Each scene shows the same named points in several views. A view is turned or mirrored, and shifted as a whole, has a little noise and may leave points out.

Scene 1
View 1
<113>: [  8 -46   8 -19 -38 -10 -19  14  -6 -20  25 -18   9 -17 -15 -33  19  15
 -31  11  -3  -8]
<63>: [  2  -8  24 -13 -15   6   0  17 -11 -36  36  38  -5 -36  17 -30  -7   8
  12   6 -17   7]
<85>: [ -3  -5  14 -21 -24  11   0  14  -5 -24  26  41  -4 -35  11 -33 -10  17
  -1  13 -18  10]
<45>: [  8 -42  20 -21 -16 -11 -14   8 -12 -36  27  -5 -15 -14  -2 -31   7   2
  -6  16  -9 -19]
<116>: [-10 -41  -9 -26  -7  -7 -12 -45  21 -26  20   4  -5  17 -38 -23  10  21
   1  26  -3  -6]
<68>: [ -6 -32 -20   7 -15 -10  -4 -26  18 -13  33  -2  21   1 -40 -15  23  32
  10  12  16   9]
<19>: [-18  20   0 -24 -42  35  -9 -11  10 -26  33  65  50 -29  -4 -42  -4  26
  -7 -10 -26  50]
<146>: [-11 -27   3 -62 -35  10 -15 -15   9  -4  -5  21 -23  -8  -9 -44 -12  25
 -43  40 -33  -4]
<65>: [ 19  -4  22   4 -38   2   6  62 -25 -12  33  25  -1 -66  29 -27   1  21
 -11   4  -3  11]
<155>: [-11 -43   1 -26  -3  -4 -16 -44  14 -49  33   3   6  19 -33 -27  12   4
  13  12 -12  -6]
<206>: [  6 -48   5   1  -5 -19  -8 -10   2 -36  37 -12  -4  -3 -22 -14  18  10
  15  13  10 -14]
<8>: [-10  -9  -8 -36 -13   1  12 -18  14  13  -3  41 -51 -15  -6 -24 -22  44
  -7  54 -14  -4]
<201>: [ -3  -6  -6  -5  -5  -2  15 -11  11  -2  18  39 -29 -22  -6 -15 -10  35
  19  33   1   5]
<109>: [ -2 -23 -11  -1 -18 -10   5  -9  10   1  17  11 -11 -17 -18 -17   8  36
  -1  28   9   3]
<101>: [ -4 -32   9 -17 -12   0 -11 -17   4 -43  36  11  10  -4 -16 -27  10   8
   8   7 -10   1]
View 2
<8>: [ 38 -49  25 -38  43  47 -13 -31 -24 -20  -9 -22 -27  15 -31   4   4   6
   1  14   1 -23]
<155>: [ 12  16  11  26  52  -6   4  -1  -8 -42   0 -14 -28  23  26  31  19  18
  19  -2 -11 -12]
<113>: [ -8  -9  18  29  50  22  -6  -3   8  10  -3  11 -11   2 -17  43  44  10
  12 -41 -11 -34]
<146>: [ 39  -1  30 -27  75  37  -8  -1  -5 -16 -20   5 -28  32 -39  27   8 -19
  11  -4  -8 -38]
<68>: [ -5  -8  -2  26  43   5 -41  -9 -10 -14   5  -6 -27   6  20  20  40  43
   9   1 -12  -5]
<85>: [-14 -36  44  17  28  42  12  -5 -27 -18 -16  23 -28  17 -34   9  21   0
  17   0 -11 -10]
<109>: [  5 -37  11   4  36  27 -27 -22 -14  -9   0 -10 -24   1  -7  12  31  31
   5  -4  -6 -13]
<45>: [ -1 -19  26  29  33  18  25 -15  -3 -14  -1  -5 -12   4 -11  37  30   5
  17 -34  -8 -31]
<206>: [ -2 -18  14  35  24   6  12 -20 -11 -26   7 -17 -18   1  17  27  30  29
  15 -18  -8 -13]
<65>: [-43 -64  50  35   7  57  11 -15 -24  13 -12  37 -14  -6 -56  11  42   5
  14 -26 -12 -16]
<101>: [ -7  -4  21  31  41   9   6  -1 -12 -29  -6   4 -25  19   3  25  26  14
  21  -7 -14 -12]
<116>: [ 23   5   4   6  57   4 -18 -10  -5 -31   1 -20 -29  18  16  28  21  22
  10   1  -9 -18]
<63>: [-18 -43  43  24  16  38  21 -15 -29 -24 -12  15 -24  13 -26   8  22   7
  17  -1 -10  -6]
View 3
<19>: [-12 -13 -19  49   9 -37 -47  60   1  -4  10 -35  48 -49  47  16 -51 -64
  42  10 -64   7]
<68>: [ 22   1 -25  41  -8  10  31   4  14  22  21  32  53 -10  50  27 -45 -46
  -2 -13 -56 -17]
<65>: [  8 -21   4  41  25   8   0  50   3 -30   5 -11  63 -51 -30  60 -34 -19
  47 -14 -24  13]
<113>: [  6  -7  16  49 -26  14   4  18  10   6  19  25  57   4  16  58 -46 -22
  23  -4 -17  -7]
<85>: [  7 -10  -8  36  10   6 -11  40   1 -13   9 -28  52 -24   6  16 -49 -15
  29  -2 -44  12]
<101>: [  1  10 -10  50  -3  17   5  19   2  17  19   4  48  -3  32  13 -48 -16
   3  12 -45 -11]
<45>: [  7   0  11  43  -8  33  10  18   3   4  15   8  54   7   1  31 -46   7
  11   5 -23  -5]
<146>: [ 15 -24   9  19 -50   4 -31  22   7  -6   7 -23  42  35  47   3 -71 -12
  32 -10 -37  21]
<109>: [ 33 -16 -19  23  -8  18  27  12  14  -1  10   9  56  -8  28  25 -48 -34
  12 -29 -48   5]
<63>: [  8  -4 -13  36  23  18   3  37  -1 -12   8 -24  53 -29  -1  15 -44  -7
  22  -4 -45   9]
<201>: [ 36 -15 -29  12  10  20  26  20   8 -11   5 -18  51 -17  19   0 -51 -22
  12 -31 -60  15]
<155>: [  6  20 -14  47 -13  23  13   4   4  30  24  12  45  18  50   0 -52 -12
 -14  16 -52 -17]
View 4
<146>: [-30  11 -12  20 -74 -42  -7 -10 -17 -33   5  -3  54 -13  -2  25  18  13
   5 -62  37  38]
<201>: [  9  -3 -46   0 -19  -3  -6 -10 -12 -14  -5 -10  10   9  22  23  31  -1
   4 -28  -1  27]
<65>: [  8 -19 -20 -16  -5 -30 -16  -5 -34   8  10  28 -13 -26  10  48  92  17
 -27 -13  40   1]
<85>: [ -8 -15 -28 -18 -29 -29  -9 -15 -35  -9 -15  14  16 -14  12  34  49  22
  -7 -30  25  12]
<113>: [ -4  16  18  33 -19 -24 -11  22 -26  -4 -17   2  36 -23 -16  57  49  27
 -10 -17  40  26]
<19>: [ 11 -13 -17 -27 -43 -48 -35 -41 -82 -44 -35  11  31 -17  23   0  58  42
  10 -13  11  23]
<155>: [-11  11  -2  13 -26  -6   1   9 -31  -9 -64 -17  58   3  -7  46  -9  35
  16 -24   3  28]
<116>: [ -5  22  -6  29 -30  -4  -2   9 -17 -19 -41 -25  55   7  -3  35  -3  20
  18 -28   4  40]
<45>: [-18  -1  -3  11 -19 -14   4  17 -13  12 -22   5  30 -13 -12  65  29  24
 -12 -28  31  13]
<101>: [ -7   1  -6   2 -21 -12  -4   2 -36  -6 -46  -4  39  -6  -2  46  18  33
   4 -19  13  20]
<8>: [-10   6 -58  15 -57 -15  -2 -17   6 -31  24 -17  23  12  22  13  16 -16
   8 -61  12  40]
<68>: [ 24  24  -1  29  -3   4 -13   9 -34 -21 -43 -21  39   2   2  31  24  22
  16   1  -2  39]
<109>: [ 15  11 -26  17 -19  -2  -9  -3 -16 -17 -12 -15  22   6  11  27  30   4
   8 -18   3  33]
<206>: [  2  11  -2  19   1   6   1  23 -16   8 -47 -11  32   2  -8  60  18  23
   1 -11   9  21]
View 5
<63>: [ 25   9  23   8  -7   6  10 -40  26 -32   6  -1 -29   7  -9  -6  -2 -14
   8 -11  17  -4]
<155>: [ 37   3  50  33  -3 -16  25  -8 -14 -19 -19  -6  43   6  -2 -20  18 -10
  -1 -53   0  -5]
<101>: [ 39   2  46  22  -8 -20  26 -22   9 -23 -11   1  14   4  -1 -14   8 -18
  -4 -37   0  -6]
<68>: [ 36   4  43  20  -2 -35  55  17  -9 -38  -5 -10  21   0 -29  -9  26 -18
  -1 -44   5 -15]
<206>: [ 34  -5  52  42 -16 -10  28   4   5 -35 -12 -14  16   8 -16 -17  30  -7
  -8 -32   7  13]
<146>: [ 13 -28  -4  -8  18 -11  43 -58 -25  19   1   4  11  30   7 -17 -11   5
   9 -49 -23   2]
<201>: [ 12  15   5   1  10  14  21 -14 -10 -38  12  -9  -8   8 -34  -7  10  -3
  20 -28  25 -11]
<109>: [ 21  -4  15   9   3  -7  45  -1 -10 -34   8 -13  -3  11 -35  -8  20  -1
   8 -30   8   0]
<45>: [ 29 -20  38  37 -18  -3  22 -28  15 -19  -7  -7  -5  20  -2 -20  14  -3
  -9 -21  -5  26]
<19>: [ 42  22  21 -36  12 -47  46 -51  20 -24   8  22 -27 -12  -2   7 -34 -45
   7 -27  -2 -54]
<8>: [ -2  -4 -20  -9  24  22  28 -33 -34 -12  18  -9  -1  26 -26 -12   6  15
  27 -38  11  -2]
<116>: [ 30  -2  36  22   4 -18  41  -6 -25 -15 -12  -6  44  10  -8 -19  19  -4
   3 -57  -2  -8]
View 6
<63>: [ 22 -29  14  -8   3 -41  15   9   3  -5   9 -42 -20   4  -6  -5  18 -16
  21  -6  25  -3]
<113>: [  1 -32  15   4  -1 -60 -18  32  17 -16  16  26 -10 -33   1  -4  21 -35
  30   0  65   6]
<19>: [-20 -10  -4 -34  33 -42  23 -18   8  40   7 -53   9 -15  48 -22  -9 -14
  12  -1  53 -14]
<85>: [  9 -25  13  -8   8 -46  12   9   5   3  11 -43 -13  -4   5  -9  16 -10
  27  -8  29   3]
<109>: [ 11 -41 -14  -7   0 -29  16  39  18  -8   2  18 -12  -3  -5 -13   6 -16
  30  26  26  -6]
<45>: [ 21 -32  25   3  -7 -56  -9  38   8 -28  13   1 -20 -13 -11  -8  29 -40
  18  -5  43  17]
<8>: [  8 -35 -15  -4   1 -35  33  69  17  -7  -6 -12  -7   9   7 -32  12   9
  42  16 -17  31]
<116>: [ 11 -32  -6 -30   9 -39  13  55  14 -22  -7  31  -8  -9  15 -35   5 -51
  -9  28  34  25]
<201>: [ 22 -39 -13 -12   4 -26  29  33  11  -4  -3 -16 -17  16  -7 -17   6  -6
  26  21   1  -2]
<206>: [ 29 -40  10 -15  -6 -39   0  31  11 -31   2  27 -23  -6 -17  -8  15 -57
  -3  20  49   0]
<65>: [ 13 -36  19  19  -4 -49  -2  -9  11   5  28 -41 -23 -14 -19  21  24   6
  60 -17  44 -29]

Which points are out of place in each view (at most two, in the order of its rows)? Write - if all are in place.
view 1 | <63>, <146>
view 2 | <206>
view 3 | <19>
view 4 | <8>, <109>
view 5 | <155>
view 6 | -

Scene 2
View 1
<186>: [-31  37 -18   9 -37  45   7 -23  21  25 -25   9   7  15  15  -2  -3  34
   1 -24   7 -38]
<16>: [-52  28 -14  22 -41  16  -1   2  45  28   9  41 -14  27   9 -27  -5  48
   7  17   0 -14]
<69>: [-46  32 -19  -3 -46  13  -7 -23  35  34   2  13   0  28  12 -11 -14  12
   5   0 -12 -17]
<232>: [-67  51   8  60 -26  30  13   6  53  39  27  19 -36  58   6 -37 -20  63
  12  20  38  -1]
<15>: [ -3  19 -18 -34 -47   9   5 -14  19   8 -13  -3  21   4   4   6   0 -27
   5 -32 -19 -34]
<80>: [-34  30 -17   5 -48  20   0 -15  36  25  -5   9   1  23  12 -12  -1  15
   5  -6  12 -14]
<99>: [-22  18 -33  13 -69  26  -8 -16  51  19 -20   0   0  13  19 -12  32  11
  -4 -10  65   7]
<199>: [-24  37   4  31 -27  34  26  13  32  14   2   9 -11  26   0 -19  -2  33
  11 -14  32 -23]
<251>: [-35  24 -12   4 -45   7   1   1  41  22  10  22  -4  25   5 -19  -3  14
   9   4  -1 -12]
<82>: [-37  33  -6  25 -30  33  14   5  33  19  -1  32  -9  21   5 -20  -4  49
   6  -4   6 -28]
<119>: [-24  31  -9  -5 -36  18   9  -7  24  18  -3   9   6  19   4  -6  -9   6
   8 -18 -12 -31]
<98>: [-26  25   2  18 -43   2  15  19  48  13  25   5 -15  34  -5 -25   2   1
  14   4  31   3]
<51>: [-10  13 -11 -22 -53 -14   4   7  36   8  15   4   7  16  -4 -11   3 -31
  11  -7  -7  -8]
<258>: [ -2  29   0 -15 -37  13  21  -1  20   7   1 -17  10  18  -6   1  -6 -27
  13 -34   4 -29]
<96>: [-20  36   6  11 -24  25  27   9  23  13   5   5  -1  23  -6 -11 -13  16
  12 -20  -2 -35]
<220>: [-21  43   9 -13 -19  14  24  -5  10  18  11  -6   7  31  -9  -2 -33 -10
  16 -27 -36 -46]
View 2
<69>: [ 28  14  -6 -42  29  24 -13  -4 -27  45 -40 -28 -19   4  10 -17  27 -21
 -41  20  36  -3]
<186>: [  6  35  17 -36   8  28 -13   3 -34  39 -42 -12 -24  -3 -20 -43  30 -11
 -25   0  13   0]
<119>: [ 25  15   7 -35  23  14 -19  15 -39  41 -35 -12 -22   5  -3 -20   7  -3
 -29   4  29  -2]
<220>: [ 33 -17  13 -46  17   3 -47  21 -46  46 -26  -5 -12   1   3 -17 -14  14
 -23  -2  33   7]
<96>: [ 20  12   7 -30  15  11 -23  12 -47  30 -40 -18 -28  11  -3 -22 -17 -10
 -16 -13  21   4]
<80>: [ 22  31   1 -28  20  21   0  -1 -32  36 -43 -23 -25   0   7 -13  20 -22
 -32  13  25  -4]
<15>: [ 38  23  24 -29  30   2  -9  42 -42  51 -22  16 -12 -12  -2   1  15  24
 -35  19  33  -7]
<199>: [ 10  31   1 -17   7  20  -7  -2 -46  19 -50 -31 -40  12  -1 -23 -15 -31
  -9 -18  10   4]
<251>: [ 25  24 -12 -31  32  23  -3   1 -35  32 -45 -35 -29  18   8 -13   7 -30
 -33   5  34  -6]
<258>: [ 35  15  23 -21  13  -4 -15  28 -49  41 -28   6 -18 -15  10   6 -12  12
 -19   6  22   0]
<98>: [ 31  22 -13 -11  25  10   5  -1 -46  21 -48 -39 -35  11  29  14 -23 -38
 -19   1  27  -4]
<51>: [ 48  21   0 -17  44   0   4  32 -44  41 -30  -7 -21   4  21  23  -6   0
 -36  20  43 -11]
<16>: [ 17  24 -23 -36  38  35  -3 -10 -31  28 -53 -52 -36  33   1 -30  12 -44
 -36   0  35  -7]
<232>: [  4  12 -31 -29   5  35 -15 -49 -33  14 -66 -80 -44  24  22 -31 -10 -78
 -15 -14  17   7]
<99>: [ 17  76   8   1  12  21  41  -3 -33  27 -52 -20 -36 -17  13   3  34 -37
 -29  21   9 -12]
<82>: [  9  29  -8 -33  22  32 -11  -2 -38  24 -51 -36 -36  26 -14 -39   3 -32
 -23 -14  22  -2]
View 3
<119>: [-24  15  13  -7  -4  36 -26  15   7  -7   7 -13  26 -15  10  44  26 -16
 -33 -21 -34 -11]
<258>: [-34   4  32  -1  -7  24 -35  -1  21   9  -8   0  35 -20   1  44   2 -14
 -16  -6 -39  11]
<98>: [-23  -3  -1 -21  54   2 -14  25   4 -10  -4 -15  33 -19  35  44   4   0
 -19 -13 -32   8]
<16>: [ -9  15 -23 -25  36  25  -8  43 -13 -30  16 -32  16 -10  37  43  40  -7
 -42 -33 -25 -23]
<186>: [ -9  23  15 -18 -18  34 -13  13  -4 -21  -3 -35  14  -6  -6  34  45 -17
 -25 -30 -12 -12]
<15>: [-48  13  19   0 -33  34 -52  -1  22   4  -2   4  15  -9  -2  34  10 -14
 -25  -6 -49   0]
<199>: [ -5   4  16 -24  32  18  14  19   2 -15  -4 -37  28 -22  12  49  29 -10
 -26 -23 -13  11]
<99>: [-32  11 -12 -41  13 -16 -25  16  -9 -28 -30 -35  -8   6  10   1  21  11
   5 -12  -9  10]
<82>: [ -6  13  -1 -22  22  31   9  29  -2 -23  10 -39  17 -15  16  48  44 -14
 -40 -30 -18  -8]
<220>: [-19  13  36  11  -6  51 -32   8  15   7  14   3  56 -26   7  62  15 -27
 -37 -22 -43 -13]
<251>: [-20  12 -10 -19  27  21 -20  31  -2 -20   9 -19  22 -12  29  40  25  -8
 -32 -24 -30 -14]
<232>: [ 25  11  -5 -33  80   8  18  48 -30 -39   2 -43  52 -20  42  51  38  -5
 -25 -45   2 -21]
<69>: [-19  22  -4 -11   6  29 -43  29  -9 -22   7 -11  28  -4  22  33  29 -10
 -26 -29 -29 -31]
<96>: [-13   8  23  -7  14  35  -4  14  12  -5   6 -20  36 -23  11  56  23 -20
 -34 -21 -29   2]
<51>: [-51   1  -3  -7  12  17 -49  15  19   4   3   7  20 -14  26  37  -5  -3
 -25  -1 -57   2]
<80>: [-21  17  -1 -20  10  17 -27  23  -5 -21  -4 -21  20  -6  15  29  27  -6
 -20 -23 -23 -14]
View 4
<232>: [ 30  37 -16  13 -42  11   9  55 -21  -1  -9 -21  19 -57 -25 -35  13  42
  -8  11   9   8]
<80>: [ 23  27 -24  18 -10 -23  20  12   3  29 -16   9  21   0 -28  -2  10  12
 -35 -37   6  22]
<251>: [ 27  25 -20  20 -15 -18  29   7  11  16 -15  10  32 -13 -24  -8  11  17
 -26 -21  13  10]
<69>: [ 31  24 -33  -3 -11 -25  28   3   9  33 -10   9  27   0 -22  10  14  10
 -24 -24  -3  19]
<99>: [ 22  31 -21  51  -7 -33  15  42 -10  10  -8  19   1   1 -33 -17  15  -2
 -58 -76  22  45]
<15>: [ 14  20 -31  24  10 -41  26 -42  18  55 -35  24  29  36 -28  25 -12   9
 -50 -52  11  20]
<98>: [ 30  27 -25  44 -26 -23  27   2  -6  -3 -28   2  29 -25 -27  -7 -11  35
 -36 -22  38  19]
<186>: [  0  30 -11   9   3  -9   2  16   5  59 -22   7  13  15 -31 -12  10  11
 -36 -38 -11  13]
<220>: [ 14  25 -31   2  -6 -20  19 -46   5  60 -44   0  35  13 -27  24 -26  40
 -27  -8   2   0]
<82>: [  5  30  -2  21 -10   1  12  19  11  31 -21   4  27 -13 -29 -28  12  20
 -25 -11   5  -1]
<199>: [  5  33  -6  38 -15  -2   4  16  -7  27 -32  -4  18 -16 -34 -26  -9  35
 -34 -19  17   6]
<258>: [ 13  25 -31  35   0 -33  16 -36  -1  47 -44   8  24  19 -32  20 -29  33
 -50 -41  21  20]
<96>: [  7  28 -13  24  -9  -9  11 -15   4  42 -39   1  29  -1 -30  -6 -14  36
 -32 -13  12   1]
<51>: [ 33  18 -34  37  -8 -46  41 -38  15  15 -29  24  39   7 -24  21 -11  17
 -44 -40  34  22]
View 5
<251>: [ 41 -15 -16   0 -22   1 -23 -24   5  17   5 -14   7  13  20   0  13   0
  -7 -24  37   1]
<15>: [ 20  10 -14  30 -36 -26 -21   2   8  26  27 -11  29  21  65  -9 -25 -28
 -20 -28  -5  25]
<16>: [ 52 -14 -21  -5 -19  15 -25 -38  -5  14  -4 -22  -4   7  16  10  26  11
  -1 -28  53 -10]
<199>: [ 36 -23 -17  -7 -30  21 -18   2  -3  36  14 -24  13   6  15 -18  14  15
  14 -18  53  31]
<69>: [ 31   0 -22   9  -3   5 -22 -29  12  12  13 -14  12  11  33   4   5  -8
  -7 -26  16 -11]
<98>: [ 38 -42  -5  -8 -33  -9 -20  -5  16  24   6   4  12  24  -4 -16  13  -2
  -5 -16  47  16]
<119>: [ 30  -4 -17  19 -24   6 -14 -15   0  24  21 -17  17  10  47 -10  -4  -9
  -7 -22  21  17]
<258>: [ 15 -12  -8  22 -31 -11 -10  12  13  33  31  -5  29  20  44 -27 -20 -23
 -11 -18   8  38]
<82>: [ 45  -9 -23   0 -26  25 -20 -22 -12  27   7 -33   3   2  28  -2  19  16
   9 -25  54  13]
<186>: [ 23  18 -29   8 -14  26 -25  -1  -6  34  24 -44  20  -1  54  -4   1   9
  16 -30  24  21]
<99>: [ 21   7 -21 -38 -20 -31 -64  27  26  35   8 -25  27  21   5  12  14   9
  13 -39  29   6]
<96>: [ 33 -20 -14  18 -32  19  -5  -8  -4  31  21 -17  16   8  36 -23   0  -3
   1 -16  38  31]
<80>: [ 29  -2 -21  -1 -13  -1 -30  -9  11  22  12 -18  17  13  27   1   8  -2
   0 -28  24   3]
<51>: [ 32 -19  -2  17 -43 -40 -21  -9  16  18  14   8  19  32  32  -8 -11 -28
 -28 -23  13  14]
<232>: [ 45 -45 -21 -26   6  50 -15 -30   6  18  -2 -18  -4   3 -26 -12  43  29
  22 -15  73  -7]
View 6
<258>: [-16  16   9  10  22 -17   8   8   0  14  36  22  17 -43   2  -5  26  29
  -5   6  -9  23]
<186>: [ -3  -9  36 -10   6  24   9   2 -15  10  29  34  25  -4  -6  -5 -21  -2
  -9 -11   2   3]
<51>: [-14  18 -10  12  25  -9  17  16  -2  32  19  33 -19 -51   9   6  31   6
  22   8 -12  21]
<220>: [-35   2   0 -26  39  -4   5  -4  22  10  37  29  26 -26   8  -9   5  30
  -4  17 -19  35]
<16>: [-14  -2  23 -33  25  55  24  -7 -34  23  12  50   4 -12  18   0 -22 -34
  32  -2 -30   5]
<199>: [-18  14  52 -11  16  29  21  -2 -38   8  34  35  31 -35  22 -11  -4  -3
  17  -9 -33   7]
<119>: [-17   0  12 -13  20  11  10   4   0  18  27  35  11 -24   5  -4  -2   7
   5   3  -9  18]
<232>: [-18  13  37 -40  35  75  30 -31 -78   4  15  42  35 -21  28 -12  -9 -42
  36  10 -63   7]
<15>: [ -9   4  -3  12  15 -21   6  19  21  25  29  28  -3 -32 -10   5  14  24
  -8   0  12  19]
<251>: [-12   5  14 -15  24  30  20   1 -26  24  15  40  -2 -28  13   0  -3 -18
  25   2 -23  11]
<96>: [-27   9  31 -18  25  12  16   1 -10  11  37  35  26 -32  18 -11  -1  14
  10   0 -25  18]
<69>: [ -7  -3  -7 -18  27  27  12  -6 -15  22  10  37   0 -11  -5   4  -4 -16
   8  10 -10  14]
<82>: [-21   3  45 -24  17  38  22   2 -28  15  28  45  17 -24  24  -7 -19 -13
  26 -11 -28   5]

Which points are out of place in each view (at most two, in the order of its rows)? Write - if all are in place.
view 1 | <251>
view 2 | -
view 3 | -
view 4 | -
view 5 | <186>
view 6 | <16>, <82>
